Each row is a point on a tangle of strands that fork, close into loops and nearly touch. The rows are in no order.
Points whose rows are less than 51.2 apart are linked; no others are. Some points are linked to none.
J99: [12, -3, -4, 5, -23, 0, -4, 22, 14, 8, 16, -20, -4, 12, 6, -7, 20, -2, -19, 7, -22, 4, -11, -2, 11, 33]
J20: [7, -12, 7, 7, 27, 7, 7, -5, 3, 9, 19, 2, -5, -5, 6, -5, -5, -14, 4, 1, 12, -8, -18, 17, -12, -12]
J459: [-8, -2, 3, -13, 12, 10, -6, -28, 1, -16, -13, -8, 4, -31, -15, 8, -6, 18, 5, -17, 1, 17, -1, -6, 10, -4]
J468: [13, 0, 17, 7, 34, 0, -1, 8, 5, 8, -3, 5, 10, -15, -13, -7, -17, 8, 13, -7, -3, -1, -10, 15, 2, -16]
J918: [7, 1, 5, -9, 3, 3, 4, 2, -22, 1, 29, 12, 13, 29, 10, -1, -8, 0, 4, 0, 9, -9, 12, 2, -17, 13]
J165: [26, -6, 7, 2, 20, -12, 14, 14, -28, -9, 1, 5, 5, 12, 1, 2, -25, 11, 9, -6, 18, -4, 2, 3, -14, -25]
J294: [-17, 7, -10, -8, -23, -11, 6, -4, 4, 11, -26, 14, -19, 20, 5, 9, 6, -4, -9, 18, -6, -7, 20, -12, -2, 3]
J337: [-6, -2, -8, -2, -7, -9, -7, 6, 0, -27, -7, 3, 25, -8, -9, -8, 2, 22, 7, -13, -8, 12, -9, -4, 20, -4]
J972: [-6, 25, 15, 18, -1, -6, 3, 9, -18, 12, 6, -17, 3, 9, 2, -21, -8, 8, 3, -14, -4, -14, -3, -10, 12, -13]
J811: [2, 13, 10, -9, 6, 9, -3, -6, 0, 10, -1, -3, 2, -3, -11, -7, -10, 7, 4, -1, -14, -5, -1, -6, 15, 3]
J241: [-6, 5, -5, 2, 0, -14, 5, -13, -8, -12, 2, 24, -6, 15, -1, 17, -8, -10, -6, 7, 26, -16, 11, -27, -11, -3]
J679: [-10, -9, 0, 4, -22, 18, -4, 5, 5, -1, -8, -19, -10, -6, -15, 7, 24, 5, -14, -4, -23, 18, -12, 2, 15, 17]
J444: [-11, 4, -9, 24, -5, -1, -11, 6, 8, -28, -29, -1, 9, -16, 2, -2, 3, 6, -4, 1, -7, -8, 0, -6, 4, 11]
J318: [-1, -11, -5, -5, 23, -6, -1, -10, 22, -29, -6, -5, 8, -17, 22, -8, -2, 17, 11, -6, 3, 14, -13, 13, 6, -4]
J642: [28, 5, 4, -1, 35, 3, 3, 11, 2, -4, -10, 7, 12, 1, -15, -8, -13, 15, 13, 4, -11, -6, -1, 8, 4, -3]
J975: [-24, -2, 19, 3, -9, 18, -10, -10, 6, 20, 9, 1, -10, -2, 2, 11, 0, -27, -7, 2, 2, 2, -5, 2, -6, 0]
J84: [-19, 0, 12, -8, 14, 1, -6, -21, 18, -15, -18, -8, 7, -24, 5, -2, -8, 20, 11, -16, -7, 18, -7, 8, 14, 1]
J720: [-17, -2, 11, 12, 14, 8, 1, -14, 23, 10, -10, -4, -10, -25, -6, 3, -5, -9, 8, -7, -3, 1, -18, 5, 0, -18]
J788: [-6, 14, -2, 18, -14, 1, -7, 6, -7, -17, -15, -2, 8, -1, -6, -6, 4, 11, -14, 0, -10, -15, 1, -18, 10, 19]
J722: [14, -8, -7, -3, 0, -2, 2, 11, -13, -1, 29, 7, 16, 9, 5, -10, 6, -1, 7, 2, 13, 3, 3, 17, -11, -1]
J995: [-2, 3, 1, 7, -24, 15, -5, 2, -2, 22, 5, -5, -1, -7, -17, -3, 22, -5, -12, 2, -5, 9, -4, 3, 6, 13]
J724: [2, -10, -15, -26, -14, -4, 7, -11, 0, -6, -16, 19, -5, -6, -12, 10, -3, 5, 1, 11, 6, 11, 2, 9, 7, -10]
J295: [10, 5, 0, 9, -6, 6, -3, 16, 3, 9, 21, -10, 3, 20, 11, -9, 12, -7, -5, 5, -14, -12, 1, -1, -8, 30]
J910: [1, -22, 2, -10, 18, 12, -14, -1, 24, -14, 5, 1, 11, -19, 4, -1, 6, 5, 3, 2, -9, 17, -14, 15, 10, 2]
J145: [-25, -5, -2, -1, -33, 13, 4, -3, -13, -7, -9, -14, -17, 4, -11, 14, 20, 6, -11, -13, -15, 17, -2, -6, 4, 12]
J249: [6, -4, 13, 0, 25, 16, 6, -4, 4, 19, 14, 3, -9, 20, 12, 4, -7, -19, 4, 14, 0, -12, 1, 13, -19, 6]
J43: [-2, 9, 10, -1, -8, -3, 0, -4, -11, 14, -6, -8, -4, -21, -33, 11, -6, 2, 7, -21, 2, 9, -4, -20, 12, -26]
J325: [11, -8, -22, -6, 14, -8, 6, -3, 15, -18, -11, 0, -1, -10, 9, -9, 2, 5, 8, 9, 3, 1, -4, 11, 1, -10]
J86: [-21, -6, 11, 11, -10, 13, -1, -15, 2, 14, -8, 4, -16, -16, -17, 14, 5, -13, -1, -4, 5, 6, -5, 2, -3, -21]
J673: [-6, -15, 12, -15, 17, 13, -24, 10, 23, 1, 9, -20, 17, -12, 12, -7, 9, -2, -5, -8, -24, 27, -18, 16, 24, 5]
J798: [4, 8, -10, 0, -10, -25, 10, -2, -11, -1, -2, 14, -8, 10, -5, 11, -7, -8, 4, 3, 28, -5, 10, -21, -4, -23]
J702: [2, 1, 12, 3, 6, 5, 1, 1, 8, 18, 7, 12, -16, 28, 21, 6, -2, -15, -4, 20, 0, -13, 18, 6, -20, 22]
J305: [8, -2, -17, 6, 0, -4, -1, 4, 3, -9, 12, -8, 1, 12, 24, -8, 12, -6, 0, 6, 1, -14, 14, -1, -22, 23]
J253: [7, 13, 7, -12, -2, -7, 2, -8, -11, 22, 3, -9, -9, -13, -10, -2, -11, -4, 10, -5, 13, 5, 10, -7, 7, -28]
J718: [-6, 4, 15, 5, 27, 4, -5, 8, -14, 12, 22, -17, 18, -8, 2, -14, -10, -11, 4, -27, 5, -5, -12, 8, -7, -20]
J708: [-6, -2, -25, -1, -32, -8, 6, -5, 5, 6, -4, 8, -9, 12, 1, 17, 27, -8, -10, 3, -4, 6, 17, -13, -14, 28]
J192: [-2, -15, -29, -11, -20, -4, 5, -12, 13, -8, -4, 3, -11, -2, 2, 12, 22, -7, -5, 8, 2, 8, 7, 0, -13, 14]
J125: [8, 16, 8, 12, -7, 1, -2, 15, -11, -3, -5, -7, 6, 4, 4, -24, 0, 23, -17, 5, -12, -12, -2, 1, 19, 14]
J933: [28, -2, -13, -18, 14, -15, 9, 8, -23, -13, -5, 11, 6, 8, 8, -1, -18, 10, 3, 9, 20, -4, 13, 8, -6, -8]
J960: [22, -11, -3, -18, 21, -13, 12, 3, -5, -4, 20, 5, 7, -5, -8, -3, -12, 6, 14, -9, 13, 9, -18, 5, 2, -26]
J350: [-10, -12, 10, -12, -22, 6, -5, 0, 4, 0, 4, 21, -4, 9, 14, 8, -5, -8, -4, 17, 1, 4, 4, 20, -5, 12]
J308: [18, -6, -11, -30, 2, -6, -1, 2, -9, -13, 5, 13, 13, -5, -4, -6, -6, 13, 4, 10, 9, 10, 9, 10, 11, -6]
J309: [-6, 8, -1, 3, -30, 0, 3, -3, -8, 24, 7, 10, -4, 5, -18, 5, 13, -10, -2, 2, 7, 9, 5, -6, 2, -3]
J604: [4, 4, -21, 14, -10, -8, 0, 2, -10, -14, -26, 8, 3, -17, -21, 12, 4, -3, -4, 4, 14, -4, 8, -14, -1, -10]
J520: [25, 2, 9, -18, 13, -11, 8, 0, -13, 14, 16, -3, -4, -16, -8, 7, -18, -6, 10, -6, 23, 6, -3, -11, -2, -29]
J140: [-5, 2, -10, -14, -31, -8, 4, 1, 6, 14, -7, 0, -14, 19, 9, 4, 13, 1, -16, 11, -20, -1, 11, -9, 3, 29]
J666: [-1, 9, -2, 15, -18, -14, 5, 1, -7, 16, 15, 15, -3, 10, -7, 4, 8, -15, 4, 2, 26, 1, 10, -10, -9, -16]
J87: [-18, -3, 15, 13, -24, 11, -14, -6, 6, 15, 12, -3, -14, 9, 12, 18, 10, -24, -14, 2, 1, 2, 11, -7, -12, 28]
J186: [-10, 2, -1, 12, -12, -2, -4, -9, 12, 12, 4, 5, -18, 14, 22, 12, 11, -21, -8, 13, 10, -6, 20, -8, -19, 16]
J664: [2, -1, -11, 3, 3, 5, -5, -15, -10, -20, -17, -5, 3, -31, -24, 8, 9, 12, -1, -11, 9, 10, 7, -12, 3, -5]
J684: [-1, -11, 9, -1, -6, 10, -20, 18, 17, 0, 16, -25, 6, -1, 9, -4, 7, -9, -9, -1, -24, 11, -15, 8, 14, 22]
J864: [-12, 15, 20, -1, 14, 1, -8, -1, -15, 3, 15, -20, 18, -8, 5, -17, -16, 9, 7, -27, -2, -2, -6, -1, 9, -9]
J439: [16, 1, 6, 12, 33, 14, 6, 9, 1, -6, 0, -8, 11, 20, 0, -10, -8, 10, 10, -1, -20, -12, -6, 6, -13, 8]
J964: [26, -21, -4, 3, 31, -6, 14, -3, -8, -8, 10, 4, -6, -6, 7, -11, -9, 4, 2, 0, 23, -1, -17, 16, -8, -15]
J888: [6, -4, -3, 10, -9, -8, -4, 7, -11, -3, 16, 10, 10, -10, -10, -3, 4, -3, 6, -2, 18, -1, -2, 1, -4, -15]
J653: [-18, 3, -13, -15, -20, -8, 7, -15, -6, -7, -22, 7, -11, 6, -5, 11, -5, 5, 1, 0, 0, 1, 9, -10, 4, -11]
J79: [-16, 11, -23, 14, -6, -9, 1, 5, -1, -13, -41, 8, 2, -4, -4, 8, 0, -3, -7, 12, 0, -15, 9, -11, 2, -2]
J547: [10, -2, 12, 2, 30, 17, -1, 9, 21, 7, 3, -10, 5, 5, 2, -9, -5, -3, 11, 1, -27, -3, -16, 14, 1, 7]
J790: [-3, 23, 2, 6, -16, -10, 8, 12, -10, 10, -6, -14, -6, 20, 11, -24, -1, 18, -10, 2, -12, -16, 2, -5, 17, 0]
J432: [-11, 4, 21, 10, 24, 11, -6, 3, 23, 13, -6, -8, 1, -15, 0, -8, -10, -5, 9, -8, -17, -1, -18, 14, 4, -7]
J266: [9, 2, -26, 4, 9, -7, 5, 6, 12, -9, -16, -3, -5, 3, 16, -7, 8, -3, 1, 15, -5, -17, 12, 3, -12, 9]
J230: [0, 4, 7, -3, 13, -7, 7, -3, -16, -5, 10, 23, 0, 34, 11, 10, -16, -2, -3, 7, 14, -20, 16, -12, -17, 2]
J662: [-24, -4, 0, -2, -28, 0, -3, -3, 3, -14, -6, -3, -6, 5, 10, 6, -1, 4, 0, -4, -11, 2, 0, -6, 5, 2]

How many points has the smallest loop of links through each point below? Write - if it is on no loop.
J99: 9
J547: 5
J918: 7
J972: -
J253: -

A tip is a point with one link. Name the tips that can be reached along the links from each point below, in the order of the rows.
J679: J165, J192
J910: J718
J547: J43

Name the points in between on the shortest way along the links from the first point to the second, in order.
J459; J972: J664 > J604 > J79 > J444 > J788 > J125 > J790
J79; J305: J604 > J664 > J459 > J84 > J318 > J325 > J266
J241; J653: J798 > J666 > J309 > J995 > J679 > J145 > J662
J520; J87: J960 > J964 > J20 > J249 > J702 > J186
